A landscape with many valleys, sampled at points; each row gives a point and its height.
From any point a ball rolls to the lowest of the 2 points nearest to it. It stops when none of these is lower. Distance is the straight distance between rows; heights are no part of it.
Q230: [ 43  36  25 -22 -13  30  -7  14  -9 -19 -64  13   9  -8  -4  25 -30 -44
 -20  24]  h=514
Q593: [ 17 -33 -30 -26 -17  45  15  37  28   6  -7  -1  -2   0 -30 -26  84  27
  -2 -16]  h=584
Q876: [-20 -36 -34   5  -8  -8  26 -11  27  -6 -10   0 -29 -43  -5 -22  39  28
  23 -34]  h=516
Q438: [-14   4 -13 -19  10 -52  65 -13 -16   6  14 -16   8  14  14   6  30  -7
  -2  -1]  h=649
Q699: [ 14  27   4  -4 -25  24  16  26   7  11   8 -53  33  15  13  -4 -45  74
 -14  37]  h=136
Q816: [ 54  33  29   0 -30  48  27   7  22  -6 -14  -1  20  15  -3 -22 -18 -11
 -27  -6]  h=483
Q102: [ 18  36  27  10 -39  56  22   5  33  -5   9 -19   7  35   6 -22 -25 -34
 -12 -27]  h=526
Q233: [ -1 -30  39 -17  39   6 -44  18 -24   5  10  64  26   1 -28 -46  -1 -18
 -31  -5]  h=95
Q825: [ 56  -9  27  10  17  17  -1  19   4  -6 -49  41  22 -25 -20   3 -19  16
 -23  43]  h=448
Q866: [-16  10   8  42 -12  27  18 -12  47 -18 -44 -24 -20 -15  -6 -15 -13 -11
  15 -29]  h=344
Q237: [ 19  24  36  43 -35  18  20 -12  42 -11 -33 -20  -2   1   1 -21 -17 -18
  -6 -17]  h=431
Q965: [-19  34  19   7   6   2 -39  -4 -39 -24 -33 -17 -15 -17 -11  15 -55 -47
  12  15]  h=542
Q488: [ 39 -24  21  72 -19  13 -54  -7 -19  13 -31  28  11  -1  -1  12 -22  50
  -3  33]  h=472
Q436: [ 90   0 -31  -9 -28  33   0  23 -12   9 -11  -2  10   7 -14  52 -11  -7
  -4  31]  h=271
Q642: [ 49   4   0  16  -9  40  -3   7  -8 -13  -5  16   6  16 -15  27 -11 -27
  -4   5]  h=454
Q568: [-25 -24  -5  52  28 -30 -14 -12 -18   4 -19   6 -49 -24   5   6  12 -48
  35 -37]  h=131
Q107: [-14 -23  13 -34  20 -19  39  -1  18 -25 -20  33  22 -27 -18 -10  20  20
 -39  31]  h=654
Q30: [ 26  19  -6 -14 -34  37 -10  43   3  -1  12 -44  23  28   6  28 -29  67
  -6  44]  h=180
Q399: [ -3  -9  18 -28   3  23  10   1  40 -15 -11  34   0  -3  -8 -56   9 -11
 -14 -27]  h=201
Q790: [ -8 -35  24  48  28 -17 -38  -8   2   5  10  32 -17 -24 -24 -54  17 -22
  13 -37]  h=726
Q202: [-10   4   6 -22  21 -39  24 -20 -14  22  58   4  24  15   9 -30   6  -8
 -37  -7]  h=650
Q62: [ 41  12 -16  19 -31  19  34  13  19  -3 -14 -38  -2  -2   0  -3  -2  35
  -7   6]  h=307
Q297: [ 47  -7 -13  45 -41  11  -7  24 -14  -4 -22 -22   3   7 -14  17  18  60
   2  26]  h=134
Q184: [ 11 -12   5  28  30 -13 -17 -16 -10  16  -6   7   1 -11 -11   5 -17  23
  11  12]  h=373
Q895: [ -7 -40   7  46  15 -20 -44 -22 -11  28  34  24 -15  -3 -12 -19  12 -21
  12 -36]  h=710
Q759: [ -4   7  39  51   1  13  -8  -8   5   0 -11  -3  -7  -4   4 -32 -18 -35
  -7 -45]  h=477
Q526: [-10 -15 -38  -1 -13   1 -16  -2   1  27  42  -9 -20  14  -1 -26  41 -13
  18 -44]  h=660
Q422: [-37 -15 -22 -13   9 -46 -12 -19  -8  33  46  -7 -10  11   0 -41  57  13
  14 -30]  h=776
Q510: [-16  -1 -19 -41   2  13  -5   2  -9 -21  21  26   6   8 -13  51  -1  -8
  13  46]  h=465
Q947: [-47  28  22 -24  18 -35  12 -37  -1  -1  25  -6  12   5  19  -9  -8 -37
 -10 -16]  h=606
Q471: [ -5  20  45 -40   4  15   2  26 -19 -25 -23  22  20   2 -23 -12 -17 -53
 -41  14]  h=172
Q541: [-16 -32  22  17  46 -14 -23 -24   3  19  14  26   9 -22 -16 -55   0  11
   3 -24]  h=738
Q907: [-43  37   7 -30  -6 -18  18  -3   2 -19 -25  -8   4   8  19  20  -5 -75
 -15  15]  h=228
Q605: [ -4  28  12 -12   7 -41  23 -36 -18  15   2 -16  -1   8  44  17 -21 -35
   5 -13]  h=622
Q545: [-45  18   8   6  23 -15 -38  -8 -36   9  17 -10 -15  -1  14  26 -33 -52
  33 -10]  h=574
Q154: [ 15   5 -19  47  15 -44   0 -24 -17  17 -31   4 -41 -15  21  20   7 -57
  40 -37]  h=204
Q335: [-40 -22 -32 -18  22 -24 -13   3   0  29  43 -40 -10   6  13 -16  42  45
  15 -25]  h=786
Q654: [-57  14  10 -14  29 -11 -34 -33   6  17  40  -4  11  18  16  -6 -31   2
  27  -1]  h=577
Q395: [ 34  20  30 -16   5   2  32  -7  14  15  14   9  24  12   2 -54  -9   7
 -50   6]  h=76
Q791: [ 22  -2  16   5  26 -29  22 -16 -15  32  21  -5   2   8  10 -30   3  10
 -29 -11]  h=661
Q403: [-15   6  12   6  15   0 -17  14 -16 -32 -71  10 -31 -56 -26  18 -43 -16
  17  16]  h=511
Q117: [ -2  14 -40 -34 -53  55  41   9  32 -30 -10  -4   7  20  10  29  19 -21
   6 -20]  h=452
Q594: [-34  16 -29 -27   4 -42  50  -2  -5  -3  17 -29  -5   2  30  26   5  42
  12  12]  h=827
Q543: [-21   2  10 -23  35 -12 -14 -14 -21   4  21  20  23   1   0   6 -15   1
 -17  21]  h=405
Q610: [ -8  11  13 -29 -15  51  16  20  24 -17   9  -1  17  12  -7 -37 -25  41
  -8   3]  h=703
Q635: [ -6 -18 -37 -35 -12  35  -6  26  30  -9   7  29  -7   2 -49 -39  61  29
   3 -13]  h=605
Q680: [-20  16  -3   5  -3  12 -14 -14   1  16  46 -21  -2  25  16  -8 -17 -15
  23 -22]  h=620
Q104: [ 45  16  24  24 -20  34 -15  19  -6 -20 -47  11  -1  10 -17  18 -23 -45
  -2  17]  h=486
Q788: [-35 -17 -58   2 -25  24 -13  -6   7 -20  18 -20 -32  -3   2  40  -8  27
  61  -9]  h=437
Q402: [-14  16 -12  25  -7  -3 -17 -12   2  -8 -28 -17 -36 -21  16  55 -31 -18
  48  16]  h=394
Q293: [  8 -12   4  29  23 -11 -41 -19 -22  27  40   7   3  14   4  10 -27 -12
   9 -11]  h=225
Q43: [ 55 -22 -25  32 -22   4  35  17  -1  -7 -30  -4 -26 -32 -13  13  21  31
 -10  12]  h=209
Q985: [ 68   5 -25 -17 -30  33  32  26 -10   4  -3 -20   9  20  -4  23   8  -6
 -24   8]  h=302
Q382: [ -1  31 -12 -15 -32  38   9  -5  11  11  48 -30   6  34  11 -24 -14 -12
  -1 -25]  h=596
Q191: [ 19  -3  13  52  11 -35 -53 -16 -28  14 -20  -3  -9   3  12  21 -32   4
  37  29]  h=442
Q255: [ 27  51   3 -17 -15  -6  17 -11   6   9  10 -35  11  24  25   0 -41  -8
  -7   4]  h=34
Q495: [ 13  42  41 -13  22 -20  -5   0 -25   5 -31  -2  15  -7   6 -17 -45 -33
 -37  20]  h=246
Q167: [-51  12  -5 -34  14 -17  -9 -15   4   7  51 -19   4  10  15  -6 -19  34
  13   2]  h=563
Q904: [-17  36  -8 -38 -35  53  44   8  46 -39 -25   2  -4   2  14  17  -8  -2
   5  -1]  h=485
Q271: [-40  22   4 -28  -3 -22 -33 -15  -4  14  53  -2  10  28  31  25  -3 -76
  -8 -20]  h=610
Q748: [ -2   7 -38   2 -23  -5  12 -16   0   7  43 -18 -10  23  16  -3  16 -26
  11 -36]  h=641
Q577: [-33 -20   0 -34  24 -19  34   5  18  -9  -8   5  10 -34 -19 -25  22  64
 -27  16]  h=663
Q383: [-16 -26 -17 -46   6  22  -8  23  29 -18  13  44  20  -1 -53 -48  54  29
  -5  26]  h=621
Q922: [ 28 -15 -18  28   2 -36   9 -17 -31  11 -17  20 -26 -10  13  41  15 -48
  17 -18]  h=269
Q785: [-17 -30 -13 -19  30 -47  25  -1 -31  12   7   2  -6 -14  -1  -9  41  51
  -5  -7]  h=667
Q516: [  8  14  11  -3  -2  24   1   5  -5  16  22 -34  20  14   6 -24 -21  40
 -20   7]  h=354
Q122: [-14 -11 -41  23 -36  19  10  11  23 -11  14 -51 -18  -6   1  37   0  44
  51 -11]  h=402
Q718: [ -8 -18  10   2  -7 -32  51 -18  28   6   2  27   2  -6  -3 -51  43 -35
 -28 -43]  h=495
Q888: [ -7 -11 -24 -29 -15  11  36  16  24 -37 -22  10  -8 -30  -4  35   6  24
  11  15]  h=404
Q193: [ -5 -16  23  -1  43 -25 -59   2 -14  19  32  37  -5  -5 -20   0  -2 -53
 -19 -26]  h=159
Q245: [-21 -38  16   1  40 -30 -58   1 -18  10  19  66  -7 -18 -27 -16  36 -42
  -7 -15]  h=135
Q350: [ 16  38 -31  12 -35  27  -7  -9  -9   4  10 -16  -1  34  19  55 -23 -34
  28  14]  h=273
Q85: [ -5 -25 -32 -38   5  34 -17  32   7 -13  14   5   5 -17 -29   8   9  60
   0  22]  h=323
Q964: [ -7  44  19  -4 -20  24  34   0  35 -17 -66 -17 -20 -13  12 -15 -23 -43
 -12 -24]  h=570
Q538: [ 41  34  23 -12 -21  -1  47  -8  24  13 -12 -12   3  10  22 -28  -7 -11
 -49  -6]  h=132
Q924: [ 76  31   3  -4 -35  11  60   2  30   7 -35 -18  -1   8   8 -15   7 -14
 -36 -14]  h=191
Q432: [ -2 -30 -14   8  17  12 -18   5  -5  -2   8  11   0 -20 -24   1  -6  52
  -1  15]  h=346
Q78: [-32  25   9 -14  34 -12 -31 -16 -17   2  26 -16   8  14  24  16 -39 -27
  11   5]  h=586
Q347: [-22  16 -14   3  -3 -29  23 -10  -1   3 -19  17 -10   3  19  12  23 -89
  -3 -51]  h=291
Q531: [-35  17 -22 -34   1 -35  33 -15  -2 -15  -7   6  13  12  20  50  11 -34
  13  37]  h=509
Q484: [ 27 -24 -12  44  -7  -3 -13  24 -18  11   0 -23  -3 -19  -1  19   7  86
  -6  23]  h=207
Q23: [  6   6  40 -29   2  24  37   8  25 -31 -45  31  11 -19 -12 -15   9   0
 -26  -2]  h=500
Q677: [ 82 -19 -28  22 -22  -6  23  11 -16  -6 -47   4 -20 -16   2  31   6   6
   9  17]  h=137
Q267: [ 22 -16  50  -8  38  10 -26   4 -16  24   8  48  32   5 -19 -32 -28  16
 -35  10]  h=66
Q893: [-48 -12 -40  -9  12  -1 -21  20  13  19  47 -54 -15  -3  18  -4  24  67
  49  -9]  h=797
Q622: [  0   4  18  53 -13  13 -64 -13 -33  11   4   9   0  19  16  37 -39  39
  24  49]  h=358
Q669: [-20  -7  -7  -3  31 -80  54 -14 -23  14  -5 -13 -11  -9   9   0  32  28
   6 -13]  h=658
Q662: [-64  12   4 -18 -12  23 -44   5  23 -10  -3  11 -19   9  -4 -17   4 -51
  36 -28]  h=187
Q685: [ -1 -34 -64 -20 -15  -7   7  19   6 -13   9  36   4   0 -22   7  82 -23
   5  -9]  h=418
Q901: [-10  17 -33 -45 -35  10  55  22  23 -25  -4 -23  -9 -22  17  42  -6  25
   8  16]  h=428
Q778: [-31  15  -2 -36   3 -20  41 -10  17  -2  14 -15  -4  -2  16   7   1  12
  -4  15]  h=835
Q560: [-20 -27 -12  -3  22 -10 -41 -10  -1   0  10  42 -13 -12  -6 -19  26 -33
  18 -29]  h=105
Q783: [-22  -9  18 -47   9  19  25   9  35 -26  14  11  35  -8 -13 -35 -15  51
 -13  13]  h=686
Q20: [ 12  -8  12  12  16 -14 -61   7 -37  26  41  32   7   8 -10  29 -30 -49
  -2 -16]  h=189
Q645: [ 41  12  -3  -2 -34  75  -1  11   9 -18  -5  10   7  21 -20  42 -20  -8
  13  20]  h=422
Q838: [-53  19 -18   5   7 -16  -3 -22  -1 -11 -11 -21 -38  -9  34  53 -34 -19
  63  -3]  h=355
Q671: [-18 -22 -37  -7   3 -29  32 -18 -12  10  13  -6 -21 -12  14  14  38   9
  26 -24]  h=732
Q511: [ 46 -18 -17  30 -20   8  12  23 -13  11  -6 -42 -17  11   0  24  25  35
  16  -4]  h=62
Q473: [ 27 -23 -20 -15 -10  48 -26  32 -14 -15  20  12  17  -6 -29  23 -16  61
   7  34]  h=301
Q330: [ 51  35  33  28 -45  18  23 -14  25  -1 -27 -32  14  22  11 -23 -32 -16
 -20   5]  h=434
Q348: [-33 -14 -46   3 -19 -26  54 -21  11  -5  -9  -6 -11   9   8  -3  58  -2
  13 -23]  h=744
Q900: [  9  -7  43  65   5 -22   1 -24  11  20   5  -5   9  -3  14 -60  -8   2
 -24 -22]  h=364
Q105: [ 65   9   0  18 -28  -6  40  -5   4  10 -28 -29 -15   5   4 -13   4   3
 -11 -10]  h=250
Q973: [ -1 -29  -9 -18 -20 -19  32   4  22   6  19  41   6   2 -17 -57  72 -29
 -34 -34]  h=475
Q217: [-45  14  15 -25  32 -59  19 -12 -19  -3 -13  13   0  -8   1  17  -1 -56
 -13  23]  h=194
Q148: [ 31   4   4  15  -8  18  12  23  12   3  -5 -20  10  -6  -3 -22 -14  66
 -22  15]  h=353
Q71: [ 46  24 -31 -42 -25  30  45  23   2  -8 -13 -13  12  11   8  46  -3  12
 -35  33]  h=331
Q988: [ 33   7  51 -14  26   6  -4  -2   4   8  -4  40  37   9   2 -48 -17  -3
 -58   6]  h=27
Q13: [ 12  10  -1   4 -26  43 -32  18  -8  11  38 -33  31  36  -9  30 -41  51
   5  31]  h=226
Q367: [-55   2  11 -20   0  19  -6  -2  23 -28 -18   5 -10 -12  -1   0   9 -45
  19  -5]  h=227
Q26: [ 12 -30 -16  39   5  11 -27  31 -19  -8  10  -8  12 -20 -12  31 -20  77
  11  48]  h=247
Q397: [-20  -5   8   7  32 -59  25 -38 -17  23   8   7  -2   1   8 -19  13   3
  -9 -20]  h=669
Q754: [  5   6  38  45  -2   7 -30   7   1  -6 -26   9  -6   5 -12  -2 -30 -28
  13  -7]  h=489
Q129: [-11  15  24 -10  20 -40 -22 -15 -24  22  51   4   4  28  27  13 -14 -59
 -11  -8]  h=627
Q138: [  2  30  -7  31 -44 -12 -22  -2  -1  26  15 -71   9  29  42  -1 -20  68
  11  23]  h=236
Q832: [-22   4 -17 -48 -14  52 -10   6   4 -25  12  21  10  19   3  46  -2 -28
  27  23]  h=447
Q507: [  9 -36 -38 -36 -11 -18  10  16 -13   8  30  23  11  13 -29  -2  86 -20
 -24  -8]  h=436
Q54: [ 38  40  42  30 -44  -9  -9 -26   4   1 -38 -45  19  28  34 -24 -34 -31
  -4   9]  h=377
Q799: [-13  16  59  63  -4 -17   2 -15  33   6 -13 -10  -5  -3  20 -61 -16 -25
 -12 -47]  h=424
Q280: [-28  24  21 -35  -3  -5  23   5  -6 -41 -43  12  15 -16  -8  -1 -12 -64
 -29  29]  h=198
Q701: [-31 -22  11   6  45 -13 -30 -23 -19  22  34  25  19  -4  -3 -41 -19  32
 -12  -5]  h=745
Q344: [ 73 -19  19  20   3 -43 -12  -6 -21   0 -59   8  10 -13   6   6 -16 -20
   0  24]  h=388
Q896: [ -7  -6   7  40   5  15 -21   9  -8 -30 -54  11 -26 -32 -18  31 -12 -21
  24   2]  h=482
Q455: [ 10 -21  33   2  20  16 -53  31 -12  -2   9  51  -2   5 -27 -27  -6 -43
 -13 -20]  h=122
Q387: [ 17  25   4  31 -42   9   7  21   9  16   5 -81  19  12  32 -12 -15  73
 -12  16]  h=190
Q859: [ -6  35  -1 -17 -33  61  -7  16  33  -3  32 -11  10  48  12 -10 -25 -37
  10 -24]  h=567
Q687: [ 30 -15  23  61   3 -26 -56 -17 -15  -1 -40  16  -3 -23   0  18 -22  39
  20  40]  h=493
Q281: [-32   2  32  11  26  -6  16 -18  18 -12 -55   6 -15 -35 -10 -38 -13   7
 -10  -9]  h=111
Q868: [ 63  -6  33  32  15  -8 -25   7  -8   2 -48  13  16 -16 -10  -4 -28 -12
 -24  34]  h=421
Q848: [-16  -4  49 -41  29  -1 -11  -3  10   5   3  37  33   5  -9 -54 -10  -6
 -35  -6]  h=67
Q318: [ 10 -14   6 -46  20   6  22  13   4 -12  14  34  29  -8 -28   3  19  29
 -43  42]  h=644
Q155: [-38  23   3 -10  -9 -39  32  -9   0  -2   0  -9   5  15  27  19  14 -84
 -13 -20]  h=259
Q248: [-12  -3  -1 -37  26 -19  23  21  -3  33  16 -61  20  11  39 -10  23  71
 -13 -12]  h=153
Q386: [-49   5  22  -2  35 -52  20 -18  -1 -12 -28  -5  -9 -29   9 -10  12 -47
 -10  -6]  h=174
Q368: [ -7  25  -2 -14  -7 -22  45 -31  -5   6  21 -10  -1  24  38   4  20 -34
 -12 -12]  h=636
Q580: [-24  13  19 -13  40 -32 -26  -9 -45  -2 -12  14   5 -13  -5  15 -11 -48
 -22  16]  h=212
Q16: [ -7 -23  -4 -71  -3  23   3  22  12 -19  17  32  30   7 -40 -20  24  29
 -16  46]  h=634
Q433: [ 13  21  41 -13  22 -14 -34  11 -47 -12 -21  24  14 -13  -8  -1 -34 -38
 -31  18]  h=229
Q899: [ -2  10  58 -11  10  -6  26  -9  27  -5 -26  17  12 -16  -6 -65   0 -20
 -56 -14]  h=535
Q658: [-26  -4  -3 -34  49 -24 -25 -18 -45  17  57  17  38  13   4   4 -12  24
 -17  32]  h=416
Q223: [-37 -16  23 -35  18  -6  24  -6  37 -21 -14  29  16 -29 -24 -56   8  45
 -18   9]  h=673
Q2: [ -9 -33 -19  34 -38  34   4  20  31   1   9 -45 -13   0  -1   6  25  54
  18 -16]  h=347
Q342: [ -1  39 -17  36 -39   0 -10 -24  -5  18  33 -74  -1  49  37  -8 -46  29
  21  14]  h=282
Q186: [ 17  30  24  -6  -9  34  20  12  16 -24 -52   3  -3  -5   5  -2 -32 -26
 -20   3]  h=540
Q364: [  5  -9 -10 -21  16  14   4  24   7  39  35 -55  15  17  17   2  38  51
  -6 -24]  h=188
Q700: [ 56   2   1  36 -40  35 -15  22  -5 -12 -16   2  14   7  -8  19 -16  67
 -14  46]  h=215
Q329: [-40  23  11 -22   8 -19  35 -31  37  -8   3 -17   7  -7  20 -31  -7  18
 -15 -14]  h=844
Q210: [  8 -33 -28  21  -1  11 -34   5 -22  23  38  -5  -4  15 -22  15  20  26
  17  -5]  h=707
Q780: [ -8 -31 -19 -18  -7  -4  44   2  20 -34 -22  29 -19 -25 -23  11  36   4
   5  -3]  h=376
Q837: [-72  25  12 -25  12 -28 -29 -35  -2   9  33  -6   3  19  23  -6  -8 -51
  14 -24]  h=593
Q724: [ 21 -19 -11  -2  18 -23  24 -17   5 -22 -26  35 -17 -20 -18  22  25   0
 -12  10]  h=345
Q942: [  0  32  -8  23 -48  37 -17 -16   6  -6  22 -41  -5  37  26  48 -39   5
  35  19]  h=328
Q372: [ -8  -1  42 -25   8  19 -36  30 -22 -20  -8  34   5  -7 -22 -16 -12 -52
 -23  -6]  h=150
Q162: [ 45  -4 -24  24 -12  -7  20  10 -29  28  23 -36  -8  16  15   5  26   6
   6 -25]  h=133
Q250: [ -1   7  13  46   5   3 -34  -7   0 -10 -35 -12 -18 -18  -5  23 -38  -7
  20  15]  h=443
Q585: [ 36  -2 -21   4  -8   8  -8   8 -34  22  50 -16   7  17   1  10  12 -16
   1 -18]  h=176
Q317: [-38 -30   6  63  18  -9 -18 -24   8   0  -4  -7 -36 -19   3 -25   7 -32
  47 -44]  h=197
Q459: [ 25  36 -16 -41 -42  45  23  27  21 -19  -6  -8  18  12   5  37 -31  12
 -13  36]  h=359
Q205: [-50  -2  -4 -44  20   6  -8  -1  21   1  37   4  12 -10   2 -32 -19  63
  10  14]  h=548
Q771: [-47 -12 -38  -8  -1   3   9  -8  12 -22   7   3 -28 -25  -2  31  19  17
  49  -4]  h=462
Q84: [-11   5 -13 -23  26 -37  16 -22 -18   5  -3  19  -4   4  18  44  14 -38
  15   5]  h=524
Q926: [  2  15  16 -25  27 -48   4 -31 -38  31  47   6   9  24  31   6  -9 -20
 -26   9]  h=639
Q181: [ 22 -39 -24  41 -11  -1 -40  -3 -21  18  44   8 -15   8 -19  -4  28 -13
  20 -37]  h=691
Q451: [-37 -25 -38  -5  -7 -42  33 -14  19  -4  15 -10 -27  -1 -13 -35  63  -3
  12 -33]  h=756
Q661: [  2  29   0  14 -13  11  -4  -6 -10  32  46 -55  14  41  32 -15 -42  36
  -8   5]  h=321
Q704: [-22  34  27  -7  16  -1 -23  24 -27 -15 -53   7 -22 -23 -16   1 -45 -27
  -3  13]  h=527
Q515: [-45 -33 -30   2   9  -2 -16  -6   9  -2  37 -20 -33 -21  -5  -7  -8  57
  38 -14]  h=515
Q306: [ 13  34  36   2  20 -40 -12 -16  -5  18 -44 -16  21  -6  30 -22 -56   1
 -19  20]  h=270
Q928: [ 44  38  24  26 -11 -22  -4 -18   1  17  -5 -27   0  30  23  -4 -38 -30
 -13  13]  h=320
Q696: [ 26 -16  -3  13  -6  23  -7  26  16  34  37 -50  22  41   7 -10  46  24
  -3 -33]  h=233
Q729: [ 11 -32 -39  19   9  -7 -40  14  -9  37  56  -5 -25  13 -13 -29  58  -2
  26 -53]  h=674
Q121: [-10 -12 -13 -29  19 -16  25   4  -7 -15   4  24   2 -14 -10  45   5  17
  -7  50]  h=481
Q44: [-32 -26 -28   4  -9   3   0 -16  17  -5   8   0 -36 -15 -10 -10   8  19
  47 -35]  h=487
Q213: [ -7  17  39   3  12 -35  41 -23  25  -8 -14  14   7 -13  11 -49  26 -50
 -48 -30]  h=517
Q946: [ 16 -31  -8  17 -25  48  -5  33  29  17  15 -48   8  22  -2 -15  42  49
   3 -18]  h=287
Q232: [-34  19   7  10  12   7 -54   2 -41 -16   2   6 -31 -10 -12  22 -38 -59
  18  -1]  h=559
Q566: [ 11 -41 -22 -18   8  -7  17  16  12   8   8  29   7  -4 -29 -27  69  -2
 -24 -10]  h=453
Q469: [ 17 -25   7  52  34 -54 -32 -24 -32  24   0  11 -10 -10  12   2 -27  16
  26  12]  h=406
Q152: [-33   8 -14 -27  11 -26  39   2   6 -33 -31   8   9 -14   6  57   3  -8
   4  52]  h=496
Q887: [-52  -2 -17  25   6  -3 -14 -29   8  -4  -6 -18 -36 -17  10  21 -11 -25
  57 -28]  h=312
Q709: [-38   3  -7   7   5   8 -51   6  17  -9   6  36 -19   1 -23 -24  28 -50
  38 -45]  h=144
Q177: [-19 -41 -50 -32  -9   8  24   7   7 -25  -1  21  -6 -16 -16  30  57  -5
   8   8]  h=399
Q678: [ 39  -3  10  40 -20  37 -59  -6 -37   4   7  12  26  22  -9  34 -29  37
   8  42]  h=311
Q77: [-13   7  39  15   5  26   6   4  24 -19 -39  10  -2 -19  -5 -14 -27  24
  -3   3]  h=177
Q128: [-44  -2  -6  24   9 -10 -13 -35  18   3  14 -13 -31   2   5 -20  -5 -24
  29 -47]  h=261
Q643: [ 41 -20  -7  19 -22  43 -40  35 -20  -4   2  14  25  12 -19  39 -22  46
   1  51]  h=274
Q752: [  3 -30 -44   2   4   3   0   2 -19   6  18  -3 -20  -3  -5  25  21   6
  29 -18]  h=720
Q326: [-37  -3  25  29  24 -27   4 -11   4 -27 -64   5 -47 -58 -12  -5 -16   4
   9 -12]  h=170
Q291: [-17  26  60 -36  12  22   1  15  17 -12 -10  30  33  13   1 -51 -17 -25
 -41   4]  h=101
Q682: [-35  -9  24 -23  22  15 -21  -1  11  -6   1  25  11  -6  -9 -42  16 -20
  -5 -11]  h=239
Q521: [ 12 -48 -28  12   2   5  18   3  18  -9 -15   7 -27 -30 -37 -38  49  30
   0 -38]  h=539
Q525: [ 46 -22  -7  65 -14  15 -54  -3 -54  17  16  15   6  19 -10  29  10  36
   9  30]  h=356
Q850: [-33   6  25  49  -3  21  -4   0  43 -25 -42 -17  -6 -23  -2 -23 -23  32
  30  -8]  h=258
Q440: [ 37 -16 -15  16  26 -40  -7  -8 -57  18   4  38 -19  -3   7  47   6 -34
  22   7]  h=310
Q522: [-62   9 -13 -24  -8   8  19  -2  23 -38 -53  12 -19 -10 -13  11  17 -68
   7  -7]  h=262
Q653: [ 25  -8   4  21 -37  55 -43  26 -25  15  41 -18  30  45  -5   3 -10  39
  -4  18]  h=267
Q766: [ 32 -54 -36 -10  -7  29  17  21  16  -9 -19  11 -18 -20 -45  -4  59  34
 -10 -21]  h=561
Q179: [ 54 -22 -38  16  -5   9   7   8 -16  -5 -30   5 -20 -14 -16  69   2  12
  23  26]  h=203
Q135: [  7  13 -47 -42 -34  59  12   6  20 -18   9   3   5  30   8  51  -8 -30
  11   1]  h=420
Q912: [ -6  -5 -16  -5 -12  -3  -9  -2   2   1   4  38  -4   7   6  35  25 -85
  -4 -43]  h=330
Q749: [ 36 -13 -20  11  15 -11  11  -2 -24  -1 -14  37 -10  -6 -10  25  32 -33
  -9 -12]  h=313
Q558: [ 11  12   1 -20  20 -47 -12 -10 -47  11 -13  20   2   6  11  54   5 -62
   1  22]  h=538
Q203: [-65  18  47   2  36 -38  14 -21   7 -10 -39  -1  -8 -35   0 -46  -9 -12
 -17  -2]  h=149
Q978: [ 14  23  -7  12 -47  65   0   9  13 -18   3 -21   7  23   0  30 -35  10
  23  10]  h=383
Q660: [ 71  -1 -29 -17  -8   2  -9   7 -24  -1 -20  11   0 -13 -12  61 -20  16
  10  46]  h=243
Q182: [-19  -3   7 -16  13  12 -36  -4 -11  -2  14  21   3   0  -5  19 -11 -22
   6   5]  h=389
Q921: [-68 -19 -25 -20  21  -6 -31  -2  27   0  32   1  -4 -19 -11 -28  -7  64
  40   3]  h=533
Q171: [ 10   1  40  45  39 -29   3 -14 -10  27  -4  16  10 -21  -4 -58 -25  14
 -28  -5]  h=322
Q811: [ 42  -4 -19   9 -20  13  58  33  29 -12 -39 -17 -15 -45 -12   3  26  55
 -21   2]  h=272
Q512: [ 39 -17  21 -11   3  21  24  10  17 -20 -45  45  14 -23 -17  -9   7  22
 -32  12]  h=474
Q99: [ 18  39 -10 -23   2 -18  41 -15  -7  17  10 -43  11  16  28   2 -13  26
 -21  15]  h=84
Q346: [ 39  10  14  35  11 -21 -21 -18 -25  26   9   4   7  20  13   1 -28 -25
   1   4]  h=268
Q81: [-38   4 -28 -31  11 -26  41  22  13  -4  24 -50   9 -11  25  37  28  69
  11  16]  h=819
Q418: [  3 -34  -3  12  29 -20   6  -5 -16  16  15   4 -17 -12 -16 -29  22  37
 -11 -10]  h=677
Q264: [-14  -4   1  -7  -7  15 -42  13   0  -9  16  39  -5   6  -3  13   4 -67
  -3 -22]  h=363
Q79: [ -9  27  13 -50  -2  34  52   4  43 -40 -46  18  11  -4   2   1  -9   6
 -16  14]  h=513
Q75: [ 77 -15  -6  28   6 -37 -11  -1 -35   6 -28  27 -10   1   2  36  -3 -32
   9  14]  h=348
Q295: [ 31  -2  -4  16 -17  41 -33  14  -7  25  58 -46  15  47   5  -8  14  21
   1  -4]  h=284
Q312: [  6  12  -8 -34   1 -41  43  13  -4  26   6 -52  14  -6  30   0   8  58
 -13  16]  h=121
Q437: [ 27  11 -27   9 -18  29 -23  -2 -22   7  39  -1  -8  21  -1  47  -9 -31
  16  -1]  h=221
Q582: [ 15  33 -32 -37 -42  50  35  -6  17 -23 -20  -7   2  13  17  63 -18 -21
   7  27]  h=392
Q496: [-13  11  54 -25   3  23  -4  21  33 -22  -2  44   7  16  -3 -76   1 -29
 -20 -15]  h=148
Q567: [-38 -18 -27 -32  13 -14  16  22  18  13  31 -45  -5 -20  27   3  43  83
  30   0]  h=809
Q663: [ -9  20  49  26  34 -29 -18  -8  -4  24 -40   3  13 -18   9 -54 -57  18
 -24   4]  h=296
Q174: [ 34 -29   2  66 -13  13 -32  -6 -32   4  -3  26  -4  -3 -19   7  -7  28
   2   8]  h=407
Q948: [-43 -29 -48 -15   4 -48   9   4   2  15  20  -9 -12  -1 -13 -16  74  24
  25 -16]  h=766

Two balls start at each pair of points below. Name the first point that both come to, or write none.
Q543 and Q205 | none
Q783 and Q79 | none
Q515 and Q701 | none

Call two points neighbours if one is among the 2 nearest of the other. Go from one point of each pair to the other, from neighbour to neighbour, staying as low as possible. Name the highest point that can't be avoided.
Q568 and Q677 | Q904
Q255 and Q699 | Q295
Q281 and Q988 | Q330
Q560 and Q988 | Q522
Q699 and Q677 | Q928
Q677 and Q560 | Q62
